Each row is a point on a landscape with many valleys, with its height.
A ball rolls from a point to the lowest of its 2 nearest points, and stops where none of them is lower. Distance is the straight distance between rows; heights are no part of it.
q_494: [168  90 127  44 156 132 115 131 132 172 103 192 151 148 124  71 100 119
 148 129 128 146 184 104]  (h 1.4)
q_502: [108 169 113 142 126  96 140 125 117 109 131 124 196  95 107 166 147  40
 128 103 124  95 158 115]  (h 74.5)
q_115: [ 70 160 126 140 165 108 117 121  51 148 172 134  80 152 120 153  86 150
 112 154 130 169  83 124]  (h 84.8)
q_646: [116 144 144 127 140 104 166 119 129 100 111 126 160  82 153 144 126  92
 102  97 125 105 157 113]  (h 75.9)
q_166: [120 171 142  86 146 107 111 119 109 145 157 127  89 106  72 150  67 189
 136 113 144 166 109 143]  (h 67.1)
q_224: [155 135 168 108 179 129  73  98  91 144  64 124 139  94  74  88 117 119
 168 133 132 161 108  96]  (h 66.2)
q_389: [210  84 131 131 142 168 122 122 163 131  88 168 108 165 166 107 126 116
 120 140 148 109 152 136]  (h 29.3)
q_219: [ 76  91 126 162 106 151 106 157 131 118 141  91  78  94 118 152 201 186
 161 131 122  88 100 154]  (h 50.1)
q_625: [136 181 143 151 116  71  72 147 141 131 123 138 161 135  69 140  88 114
  84 112 136 150  89  97]  (h 30.8)
q_203: [122 108 153 164 157  87 106 182 133 158 101 139 126 173 141 129 126 109
  55 142 127 100 122  62]  (h 47.9)
q_505: [ 83 179 135 194  85 136 109 129 119 128 137 113  95 169 205 157 169 148
 123 143 147 154 148 167]  (h 43.0)
q_341: [196 103 105 123 138 170 144 151 106 163 132 110 143 199 149 126 105  94
 171 188 167 153  88 113]  (h 21.5)
q_948: [148 158 133 184  91 162 112  85 177 133 128 126 107 180 169 151 138 113
 107 138 133 149 154 154]  (h 30.1)
q_659: [174 151 107 136  55 171 136 125 150 147 166 103  73 167 170 111 112 113
 161 141 106 129 101 169]  (h 15.0)
q_897: [125 152 115  97 122 128 204 106 135 108 145 122  98 121 152 138 138 150
 162 111 105 121 108 172]  (h 34.6)
q_75: [107  62 123 150  95 164 102 172 147 121 129 121 112 109 137 111 200 176
 168 151 122 108 141 178]  (h 57.0)
q_131: [195  72 114  98 106 149 130 146 155 155 128 165 107 152 148  79 132 124
 133 139 119 110 181 143]  (h 21.1)
q_934: [154 102 155  68 182 138 107 119 135 158  71 166 144 121 118  85  90 110
 137 111 126 118 156  82]  (h 14.0)
q_155: [182 129 121 123 143 175 167  98 124 149 121 103 135 189 145 146  98  92
 190 175 138 162  99 115]  (h 26.5)
q_523: [114 125 139 142 110 113 160 152 173 101  97 105 125 142 156 167 188 122
 119 106 107  85 118 125]  (h 45.6)
q_903: [112 161 111 160 129 104 135 132 118 109 111 108 177 135  73 165 133  65
 131 118 103 100 120 109]  (h 69.8)
q_387: [157 135 124 153 122 151 141  70 156  99  69 140 181 165 135 137 140  82
  86  97 150 125 163 114]  (h 41.3)
q_141: [ 94 128 111 122 103 172 141 110 106 105 140 119 104 121 196 145 179 177
 182 126 134 134 155 193]  (h 45.0)
q_47: [119 138 118 134  74 154 137 182 117 170 146 121  76 172 228 121 162 115
 144 145 151 114 159 165]  (h 26.8)
q_529: [140 127 135 157 156 181 157  56 143 106  76 131 180 143 154 137 134  84
 125 127 134 150 154 107]  (h 46.7)
q_773: [144 111 118  98 131 121 137 158  77 122 120 160 110 116  89 116 116 168
 155 155 147 160 137 170]  (h 64.6)
q_218: [136 129 128  85 147 109 148 105 160 103 137 122 152  76 112 112  91 146
 137  86  93 101  88 101]  (h 49.7)
q_595: [ 95 163 124 171  69 115 140 142 171 121  98 118 140 184 150 164 181 115
  92  96 132  99 133 143]  (h 38.4)
q_296: [145 137 145 168 135 103 121 142 145 152  96 156 130 198 127 145 147 100
  44 128 138  88 159  78]  (h 52.8)
q_520: [163 125 113 126 107 206 145  80 134 127 130 111 119 159 216 115 131 106
 171 137 133 122 163 157]  (h 61.8)
q_973: [148 134 120 112 138  92 131 112 110  88 164 112  89  59  79 146 116 178
 113  97 159 118 106 140]  (h 54.0)
q_120: [122  76 112 120 130 140 127 130  86 121 147 140 104  79  86 116 148 176
 145 152 134 151 154 180]  (h 59.7)
q_848: [146  76 142 131 144 151 104 130 132  98 105 142 133  59  95  93 116 152
 133 129 109 121 122 139]  (h 52.9)
q_27: [153  82 130 101 164 142 100 126  91 121  74 151 148  88  77  66 126 137
 163 137 126 164 122 129]  (h 60.0)
q_116: [116 153 122  83 129  91 211 124 150  88 147 112 124  95 147 119 145 173
 133  76 144 103 104 137]  (h 48.1)
q_608: [ 98 189 128 163  92 120 159 115 141 118 114 122 156 160 126 163 147  95
  78 106 138 122 157 158]  (h 32.1)
q_974: [143 157 151 105 160 123  71  77  63 129  96 112 125  79  57 148 115 108
 163 118 113 153 105  93]  (h 64.1)
q_745: [140  76 113 132 122 170 133 156 142 106 115 120 125 142 141 121 168 153
 174 159 105 125 133 172]  (h 55.3)
q_647: [ 66 125 135 175 156 106 114  97  77  94 161 153 146 193 118 129 118  92
  88 154 130 163  60 115]  (h 57.1)
q_212: [128 110 166 109 172 135  81 158 163 211 118 147 116 167 120 123  75 122
 121 149 113 110 152  71]  (h 30.7)
q_329: [148 126 133 110 164 144 166 118 117 110  80 112 136 167 110 144 116 111
 178 151 114 150 104 120]  (h 33.3)
q_207: [144 172 128  94 138  49  90 153 151 127 142 137 195  90 103 162 126  71
 142  95 142 108 121  80]  (h 65.5)
q_766: [183 112 108 141  38 194 109 156 101 147 158  96 122 173 158  85 132  98
 142 162 154 131 164 149]  (h 5.1)
q_291: [ 78 125 132 150 131 163 141  92 116  89 128  95 140  84 159 160 162 133
 143 117  97 103 141 141]  (h 59.1)
q_541: [108  91 119 136 126 116 123 212 100 136 159 132 108 166 152  96 145 148
 134 187 127 131  85 150]  (h 35.1)
q_760: [116 136  89 152 111 120 111 100 101  75 162 105 152  69 100 201 174 108
 136  94 111  89 115 125]  (h 19.6)
q_298: [123 150 133 107 165 108  96  92  89 117 147 122 151  36  89 156 112  92
 158  99 113 121 111  89]  (h 54.3)
q_423: [108 135 146  44 151 103 149 145 126 158 128 155 140 103 115  97  85 154
 147 121 150 152 176 145]  (h 75.3)
q_11: [103 135 134  43 146 123 121 133 105 148 153 145 125  75  72 117  94 188
 163 110 158 163 143 147]  (h 71.3)
q_980: [101 143 133 152 127 173 145  71 127  93  94 112 160 121 191 151 154 125
 134 116 112 124 165 138]  (h 53.2)
q_904: [121 187 137 143 134 103 164 104 136 133 105 131 147 168 114 152  96  90
  99 120 126 143 154 131]  (h 23.6)
q_54: [181 105 110  87  93 131 169 139 160 139 127 180  98 143 185  87 141 139
 110 117 134 115 164 173]  (h 29.6)
q_891: [139 149 136  83 128  74 123 132 175 106 150 111 177  86 107 151  98  94
 145  85 102  93 112  77]  (h 58.2)
q_535: [189  87 122 111 148 167 145  79 176 113  88 148 137 144 147 101 105 124
 124 118 102 120 109 114]  (h 36.5)
q_717: [ 75 135 137 196 136 129 111 114  80 113 173 144 111 181 172 129 129 110
  88 170 142 172  79 135]  (h 53.0)
q_144: [125 173 158 122 144 106  68 128 154 154 116 137 143 152  85 135  67 140
 107 126 113 165  80  90]  (h 22.7)
q_634: [120 100  95  96  81  93 144 170 159 158 212 116  82 140  94  91 157 178
 166 146 115 135 106 151]  (h 20.8)
q_90: [143 124 111 127  42 186 120 177 109 172 152 112  86 164 191  99 170  94
 158 132 151 109 186 145]  (h 17.2)
q_484: [150 134 136  98 143 132 153  92 174 115 113 146 138 123 134 107  81 134
 126 105  87 131 117 124]  (h 42.3)
q_400: [130 101 139 123 135 135 158 157 156 120  94 112 112 161 159 141 160 132
 144 139 109  98 137 145]  (h 51.1)
q_616: [117 145 177  67 175 140  82 144 159 184  95 133 141 141 100 130  83 117
 142 118 117 124 150  77]  (h 24.6)
q_564: [150 134 137 191 103 156 109  74 173 134  87 134 155 175 133 147 139 104
  70 121 155 120 169 135]  (h 36.1)
q_440: [160 107 150 168 137 139  93 121 145  97  76 123 167  97  92 135 130  85
 123 123 124 118 118  96]  (h 51.6)
q_213: [151  84 101  79 104 106 127 122 148 114 167 171 135  87  90  72 118 193
 128 121 136 164 137 154]  (h 30.6)
q_480: [147 106 107  67 125 103 182 145 156 119 131 167 125 118 160  82 134 164
 107 105 139 120 146 154]  (h 37.9)
q_114: [142  93  92  82 127 111 139 114 110  86 165 148 111  58  80  93 125 201
 117  91 159 133 111 146]  (h 42.2)
q_29: [126 135 109  69 149  96 192 144 138 101 140 137 150  72 154  83 125 164
 110  80 157 116 126 124]  (h 49.3)
q_487: [159 165 123 175  72 168 115 116 143 149 161 108  83 193 204 123 114 105
 118 149 133 141 105 148]  (h 22.9)
q_478: [107 127 121  94 147 116 140  96  84 128 170 106  65  67  76 160  99 177
 124 110 151 127 130 151]  (h 61.6)
q_606: [ 97 152 156 156 144  78 143 176  92 122 135 117 113  83 124 141 118 148
  97 140 169 143 134 135]  (h 74.4)
q_391: [106 107 111 136 131 173 125 100  77 102 135 118  85  84 143 157 149 182
 143 129 138 136 149 184]  (h 52.7)
q_691: [160 139 130 189 120 140  80  97 130 117  77 117 168 137  60 137 122  92
 110 125 147 154 106 108]  (h 44.9)
q_278: [149 147 154 144 146  92 119 125 148 149  97 147 145 151 106 146 114  77
  73 103 126  79 177  74]  (h 57.6)
q_694: [117  91 139 158 144 110 123 208 140 146 111 132 106 168 164 109 145 137
  89 168 141 113 106 115]  (h 41.6)
q_792: [ 82 182 146 118 163  96  75 124  47 145 140 140 109 145 102 142  90 146
 110 136 145 190  71 104]  (h 87.0)
q_74: [ 93 160 128 173 141 121 138 117  99 138 156 106 103 140 114 163 111 133
 116 157 105 149 107 136]  (h 82.4)
q_772: [132 149  84 121 145 106 125  82  90  91 169 118 153  37 106 180 135 105
 129  82 125 115 112  99]  (h 40.2)
q_712: [143  88 125 131 155 159 132 120 152  99  77 136 171 103 167 123 154 102
  98  99  97  79 137  81]  (h 62.3)
q_196: [189  96 112 134 106 172 123 157 115 161 143 120 120 174 143  95 104 118
 159 177 143 150 131 152]  (h 14.9)
q_729: [100 172 123 149 147 101 101 122  83 137 117 102 152 150  57 161 119  99
 133 141  99 140  83  74]  (h 64.8)
q_506: [ 69 148 139 190  98 121 121 142 125 125 153 130 109 178 195 144 160 126
  85 150 138 140  99 149]  (h 48.2)
q_981: [112  64 145 143 132 143 114 147 160 148 139 128 112  72 108  75 128 145
 128 152  98 101 163 146]  (h 44.8)
q_18: [112 162 144 155 149 107 117 120 140 161 114 136 134 185 119 128  77  96
  93 151 125 153 118  93]  (h 12.8)
q_109: [ 89 140 111 174 155 115  88 100  76 132 128 131 156 189  71 138 114  97
 106 149 128 159  48  80]  (h 61.0)
q_420: [110 135 160 101 160  89 168 141 137 137 126 124 132  81 146 122 103 115
 109 105 133  79 174 103]  (h 81.2)
q_821: [126 130 150 135 129 105 149 174 120 128 129 130 100 106 131 120 124 166
 109 151 158 141 140 177]  (h 69.7)
q_382: [122 106 112 130 132 209 142  70 149 123 112 127 142 128 214 102 138 120
 150 124 102 122 160 142]  (h 58.5)
q_567: [178  83  86  62  92 127 121 117 148 134 161 181 155 115 107  67 110 148
 144 138  98 184 148 138]  (h 21.2)
q_836: [157  91  97  32 125 122 126 127 132 154 141 185 174 134 118  78 112 119
 156 131 106 187 176 110]  (h 12.4)
q_624: [106 102 103 104 106  94 133 200 120 154 202 134 104 158 114  99 123 167
 143 178 123 145  95 154]  (h 28.9)
q_663: [159  88 136 169 124 154  94 110 171  89  83 116 175 114 137 138 162 102
 110 102 104  91 127  98]  (h 57.4)
q_214: [141 126 110 133 154 121 132 116 126  98 100 133 188  63 164 114 134  76
  99  87 112 102 123  74]  (h 68.8)
q_719: [ 95 157 173  71 161  80 148 159 129 144 138 119 146  74 118 130  90 142
 125  99 168 111 167 112]  (h 80.4)
q_557: [165 149 128 174 112 102  97 136 134 123  76 138 163 183  75 125 116 103
  83 127 158 159  94 106]  (h 39.2)
q_77: [ 85 169 140 176 132  87 128 152  80 120 156 103 121  99  94 170 125 131
  95 136 136 130 111 114]  (h 79.1)
q_718: [ 96 164 115 183  76 131 118 101 125  93 147  95 127 106  99 193 177 145
 113 101 117 104 120 151]  (h 36.6)
q_586: [ 66 128 149 144 148 127 167 144 104 114 148  77 120  74 122 166 163 131
 152 128 119  96 133 130]  (h 66.4)
q_167: [ 77 108 120 159 109 125 144 164 140 146 169  96  66 134 130 133 177 171
 148 148 104 111  61 138]  (h 41.5)
q_304: [ 91 157 131 150  86 151 124 137 138 142 131 112  80 151 219 149 173 147
 174 135 152 129 156 169]  (h 36.2)
q_667: [ 94 105 105 118 116 106 155 160 150 138 200  85  70 118  75 119 159 201
 157 125 132 100  88 141]  (h 31.6)
q_835: [151 168 118 127  98 139 165  90 155 120 142 115  90 166 146 156 118 138
 155 139  93 136 101 170]  (h 24.7)
q_857: [118  78 156 133 161 122 100 177 152 183 124 135 113 122 119  93  99 140
 117 166 116 105 176 109]  (h 37.1)

For each start below, name the point where the ball stops.
q_745 | q_18
q_207 | q_131
q_296 | q_634
q_77 | q_766
q_423 | q_494
q_529 | q_659
q_214 | q_18
q_224 | q_494
q_502 | q_766
q_506 | q_766

Call two points neighbours if one is among the 2 nearest of the other. Go from one point of each pair to the other, from neighbour to neighbour, staying as low as possible. Name the highest point that can't be avoided.
q_760, q_980 | q_291
q_980, q_634 | q_502
q_494, q_760 | q_224
q_659, q_131 | q_29
q_766, q_634 | q_75
q_18, q_766 | q_400
